Each row is a point on a landscape with many valleys, with its height.
A ball rolls from a point to whichever of its 2 nearest points has the largest drop for the distance, and stops where none of them is lower. Distance is the straight distance between rows; heights are no part of it.
Q_338 height 470: [  6   6   3   1  -8 -28 -15   8 -13 -22   3  15 -26  13  20  27  20   0
  -2  -3 -18  -8]
Q_441 height 193: [ -7   7   3   4  -6  51  15 -28  31  -9 -21 -18   6 -11  31  -3 -48  10
 -16 -27   2   2]
Q_714 height 494: [ 31   8   1  12  11   8  -8 -23 -20 -18   4  -7  -2 -19  23  -6 -16   9
 -11 -26 -17 -13]
Q_892 height 527: [ 13  11 -12  -5  34  19 -13  -2  25   7 -19 -16  -9 -41 -14  -6 -35 -20
  -1 -45  12   8]
Q_909 height 500: [ 12   4  -6   6  21  -6 -21  10  15 -20   3 -15 -28 -34  -8   6 -19 -19
   0 -23 -15  16]
Q_337 height 311: [  1  -8  11  13 -29  16   9 -39 -27 -14  23   0  16  43  38 -20  14  12
 -11  19  -8 -16]
Q_438 height 553: [-27   3   3 -16 -16 -32  -4  66  22 -14  13  13 -18 -13 -15  30  15 -37
  17  16  -3  36]
Q_260 height 274: [-15  -7  -4   5 -29 -18   3  16  17 -27  14   1 -24  -7  14   7 -13 -18
  -5   5 -33   8]
Q_394 height 220: [  1   3  -7   8   0  27  12  -7  25 -22  -9 -11 -16 -19  15   2 -38  10
 -17 -29 -17  -5]
Q_432 height 182: [-30 -12  15  -8 -41 -21   2  24 -14  -3  21  22   5  34  -7   7  32 -13
  16  49 -11 -13]
Q_160 height 254: [ -9  -5  -5   2 -14 -12  -3   8  32 -47   5   7 -47  -3  20  19 -15 -12
 -11 -10 -36   7]
Q_67 height 292: [-21   1  -9  -8 -16  -8  13  13  13  -7 -15   9 -14  16  15  14   5   6
  -5  -3  -3  -5]
Q_297 height 366: [ 10  -2  -3  -7  15  31  33 -37  -2   4 -17  -8  18  -5 -17 -15 -13  44
 -15 -23  15 -13]
Q_100 height 73: [ 14   8   7  -5  32 -37 -12  17  -7   7 -19  16 -21  -3  -2  19  17  12
   6 -15  -3  -9]
Q_675 height 550: [-24  -4   0 -15 -12 -25  10  52  27  -5  -3  11  -7 -12 -19  26   4 -11
   5   5  -4  20]
Q_719 height 238: [-22 -23   2  -9 -42  -8  32 -12   2 -22   8   7  12  46   1  -1  15  20
  -6  27  -8 -15]
Q_517 height 348: [-32 -16 -10   8 -27  14  12  15  27   2   5 -13  21 -14  17  -7 -31 -24
  12  24   1  20]
Q_2 height 397: [-25   3  -1  12 -24  33  10 -28  26  16 -11 -11  19   8  44   3 -19 -21
   2  21  20  14]
Q_496 height 250: [ 16  -6  -2  -4  29  -5  -9   2 -26  44   5  -7  24  10 -50 -15  35   5
   7   4  33   1]
Q_23 height 55: [ -5  14  11 -16  28 -56  -5  38   2   4 -18  23 -26  -3 -14  31  22  14
  10   7   1  -3]
Q_684 height 175: [ 10  -6 -15   3  20  24  -2 -17 -13  38  14 -17  30  12 -44 -10  19   1
   2  15  47  14]
Q_376 height 303: [ 18  -2   3  -2  12  -1   4 -27 -29   1   4   7   5  30   3  -4  21  37
  -8   2   7 -21]
Q_855 height 659: [ 15  12  -3   4  29  21 -19 -16  -6  29  -7 -19   1 -35  16  -6  -8 -17
   9 -32  26  11]
Q_85 height 555: [-10  -8  15  13 -12 -28 -25  45 -17  -8  30   1  -5 -26 -14 -15  13 -41
  18  15 -16  15]
Q_101 height 387: [ 12  18  -3   0   5  21  -3 -36 -22  16  -9   9  -4  16  40   3  12  12
  -7 -23  23  -4]
Q_996 height 252: [ 23  -2   5   2  10 -13 -13   1 -32  13   0   2   9   8  -7  -7  28  14
   7   2   6 -16]
Q_429 height 103: [ 34  17  12   2  40 -41 -20  12 -20 -23  -7   2 -19 -24  -3  15   5  11
   0 -16 -21 -16]
Q_742 height 575: [  7   3  -8  -7  20 -15 -26  36  17  13   1  -8 -11 -43 -32  -6  -8 -39
  20 -21   1  25]
Q_795 height 206: [  2   0   7  25 -23  33  15 -51 -20   0  19 -10  25  15  35 -21   0   2
  -7  22   5 -10]
Q_347 height 328: [ 10  -3  -6 -13  11   8  18  -9   1  -5 -18 -11   8  -3 -16 -13 -26  28
 -13 -25  -6 -16]
Q_335 height 488: [ 14 -19  -7   8   6   9   9  -3 -14  16  17 -17  32 -10 -57 -40  -6  14
   0  20   5  -5]
Q_288 height 620: [ 18   2  -8  18  15   4 -29  -4  -8  10   8 -25   2 -45   1 -18 -22 -43
  15 -22  -5   4]
Q_52 height 139: [ 46   6  15   9  31 -29 -33   1 -41 -11  -2   0 -17 -13  15   7  18   6
   3  -6 -23 -22]
Q_178 height 487: [ 14  11   6   1  30 -27 -15  28  15 -30  -8   1 -40 -24 -21  19   0 -10
   1 -18 -21   9]
Q_725 height 595: [ 20  -6   1  10  18 -16 -29  22 -13   7  11 -24  -3 -46 -21 -18  -8 -37
  16 -18  -7   3]
Q_703 height 566: [ -9 -11  -8  -9   6 -14 -13  50  20  11   6   7   9 -38 -23  -3 -10 -35
  19   2   8  34]
Q_895 height 516: [ 13   7 -13   5  29  14 -29   6  39  -6  -3 -15 -22 -43  -9   1 -41 -34
   8 -34   0  27]
Q_259 height 442: [ -2   0   2   4 -26   4   9 -20   3 -26   3   3  -7  18  41   0  -2   4
 -13  -8 -18 -14]
Q_327 height 331: [-21   3  -7 -18 -13  14  29 -23  26   4 -23   9  -4  41  14  15   8  26
 -13 -19  23   0]
Q_948 height 420: [-17   3  -3   6 -21  22  14 -25  14  -1  -6  -6   7  23  33   6 -12  -5
  -7  -5   7   1]
Q_344 height 536: [  8  18  -7 -13  31   2 -11  10  10  15 -24  -1 -15 -26 -14   7 -10  -1
  -2 -37  17   4]
Q_203 height 194: [ 31   1  19   8  10 -26 -25  -8 -43  -7   9  11  -4  11   9 -14  21  11
   1   6 -20 -32]
Q_565 height 546: [-18   9   0 -15  17 -26  -3  41  31  -4 -27  17 -27 -11 -21  29   1  -7
  11 -10   3  23]
Q_603 height 537: [ -6 -13 -13  -2  -3   7   9   8  -6  27   0 -11  23  -7 -26 -23  -9   1
   4  11  17   8]
Q_889 height 518: [-36   3  -9  -8  -5  39  -2   0  50  24 -25   4  22   1  25  13 -26 -19
  -4  -2  37  33]
Q_503 height 346: [ 20 -17  14  -6  30 -26 -10  -4 -24  16  14   7  18  16 -59 -12  31  32
  -7  39   9 -28]
Q_320 height 312: [-15  -9  -9  11 -24   2   5  11   5  -7   7  -5   6  -9  10  -7 -13 -22
  -3  13 -15  11]
Q_731 height 145: [  0   7   3   9  -8  46  19 -41   9   9  -3 -20  20 -14  25 -16 -36   8
 -11 -14  11   3]
Q_844 height 468: [ -6   6  -6  17 -10  10 -19   1 -10  26   7  -7   4  -5  31  -2  -2 -38
  12  12   9  18]
Q_262 height 533: [ -5   0  11  18 -11  -6 -26  23  -1 -14  33  -2 -21 -27  12  -5   1 -55
  17  24 -22  25]
Q_990 height 374: [-35 -11  -6   2 -29  28  18 -10  37  12 -10 -13  40   6  20  -3 -40 -22
   2  28  15  24]
Q_749 height 205: [ -9 -21   4 -10 -10 -12  20  18  -2  -3  13  12  15  26 -55  -7  22  37
  -7  48  -6 -15]
Q_55 height 422: [ 50   4  10  -5  22  17  22 -39 -38 -11   5   3  19  -4 -17 -17   4  47
 -13 -10  -5 -35]
Q_37 height 289: [  0 -19   8   9 -34   5   1 -28 -31 -12  25   8  14  53  11 -14  30  11
  -9  44 -11 -24]
Q_636 height 290: [-24 -13 -12  -7 -18   8  16   9   7  24 -14  13   7  27  -3  10  14   2
   2  15  32  15]
Q_141 height 464: [ 36  10   4   1  13  20   6 -36 -36 -16   2   3  11  -7  16  -6 -10  29
  -9 -26  -9 -28]
Q_902 height 67: [  2   6  19  -8  10 -56   4  44  -6  -9  -4  15 -14  -5 -23  10  25   9
   4  14 -18 -12]
Q_973 height 239: [  9   8  -6   7   0   4  -7  -9  31 -35 -10  -1 -39 -13  21  22 -20   6
 -11 -27 -37  -3]
Q_263 height 510: [-25   3 -11  -4   4  21  -9  16  34  25 -19   7   3  -5  11  11  -8 -28
   9  -5  28  27]
Q_740 height 189: [  1 -12  -7   1 -15  -2  27 -15  -9 -20   3   4   9  28  -8 -10  -4  31
 -14  16 -18 -18]
Q_535 height 128: [ 15  -9   8   1   2 -25  11   2 -26 -14   0   5   8  16 -21 -13  11  36
 -17  18 -22 -33]
Q_325 height 543: [-13   8  -6 -15  29  -1  -3  26  36  16 -36  11 -21  -6 -20  24  -9  -4
   0 -31  16  14]
Q_662 height 304: [ 12  -8  19  -5  29 -26 -12  10 -35  32  10   6  14   3 -52 -10  30  10
  12  27  17 -14]
Q_72 height 522: [ 21   4  -2  17   6  -1 -22  -3  -5 -15  17 -10 -22 -20  15  -4  -9 -17
   0 -16 -23  -4]
Q_40 height 313: [-41 -10 -13 -15 -27  17  20  -4  33  15 -15  10   7  38  10  19   0   0
  -6   2  26  15]
Q_624 height 157: [-24 -12  13 -11 -34 -34  15  40  -6 -17  13  15   2  17 -11   3  16  -8
  12  35 -20   0]
Q_539 height 556: [-11 -14 -16  -5   1  -6   5  41   5  29  -4   2  17 -16 -27  -7  -3 -12
  14   8  15  22]
Q_389 height 227: [-14 -17  11  -1 -38 -19  -8  -3 -26 -14  22  17   2  44  -3 -11  33   4
   3  38 -18 -22]
Q_952 height 367: [ 28  -1   5  -5  17  12  11 -38 -31 -13  14   2  22  23 -27 -22  15  55
 -13  11  -6 -25]
Q_238 height 644: [ 12  20 -10  18  18  27 -24 -18   6   7   5 -27  -8 -46  25   0 -26 -29
   7 -27   4  11]
Q_241 height 88: [  1  -2  15  -6   2 -41  14  18  -9 -14   2  14  -1   8 -17   3   9  31
   1  28 -16 -27]
Q_647 height 179: [-22 -14   8 -10 -24 -29  18  41   1  -2  15  21  11  15 -49   2  21  11
   8  36  -8  -4]
Q_625 height 507: [  2   7   4  22 -12   3 -31   5   0   4  20 -16  -4 -25  30  -9  -5 -56
  24  18 -11  28]
Q_15 height 22: [ 12  14   5  15  -7  42  12 -54 -16   6  12 -16  18  -4  43 -20 -18  11
  -8 -12  -2  -8]
Q_191 height 459: [ 16   7   1   9 -11 -18  -9  -7 -21 -31   5   9 -19  13  34   6   3   5
  -6  -7 -37 -23]
Q_35 height 560: [-26   1   0  -5 -28 -20 -10  43  -1   0   8  14  -9   9   2  23  23 -36
  19  22   1  24]
Q_385 height 361: [ 10  20   3 -12  12  35   3 -35   6   5 -18   6   0  10  29  18   1  26
 -13 -43  20  -4]
Q_414 height 246: [ -8   2 -14  -5   1  17   2  -7 -11  38  -1  -1  20  28 -20  -1  25   2
   8  22  38   9]
Q_930 height 672: [ 11  17  -8   4  11  37  -5 -28  14  36 -11 -26  25 -28  18 -20 -23 -23
   7 -11  32  13]
Q_949 height 425: [  7   9  -3  13   0  12 -12 -18 -16  18   3  -7  -5  -2  29  -6   8  -6
   3  -5  16   1]
Q_164 height 306: [ -9  -3  -9  -9  -6  -1  20  11  15  -4 -17  -5  -1   2 -10   3 -14  21
 -15  -9 -11 -11]
Q_838 height 498: [-14   4  -4   4  -3   5 -14  10  13  14  -6   2 -16  -9  14  16   1 -28
   8  -6  10  19]
Q_646 height 480: [ -3   9   3   4   9 -34 -15  21   2 -28   0  13 -46 -12   2  24  17 -15
   1  -5 -23  10]
Q_157 height 271: [-38 -11  -3  -8 -40 -16  17  -4  13 -16   2   7  -2  38  29  14   8   4
   3  11  -7  -4]
Q_204 height 431: [ 19 -10  -3  -3   9  11  17 -18 -17   9   6 -14  23   4 -43 -29   8  36
  -7   7   7 -17]
Q_593 height 345: [ -6  16   3 -21   6  28  19 -39  11  -3 -21  15  -1  40  18  14  -3  41
 -19 -31  17 -11]
Q_651 height 368: [  2   7  -1 -17  12  36  45 -46   9  -2  -7   6  17  28  -4  -4   1  53
 -24 -20  17 -12]

Where does a ball stop that starts at each point below?
Q_259 -> Q_15
Q_260 -> Q_15
Q_67 -> Q_23
Q_996 -> Q_23
Q_949 -> Q_684
Q_651 -> Q_684
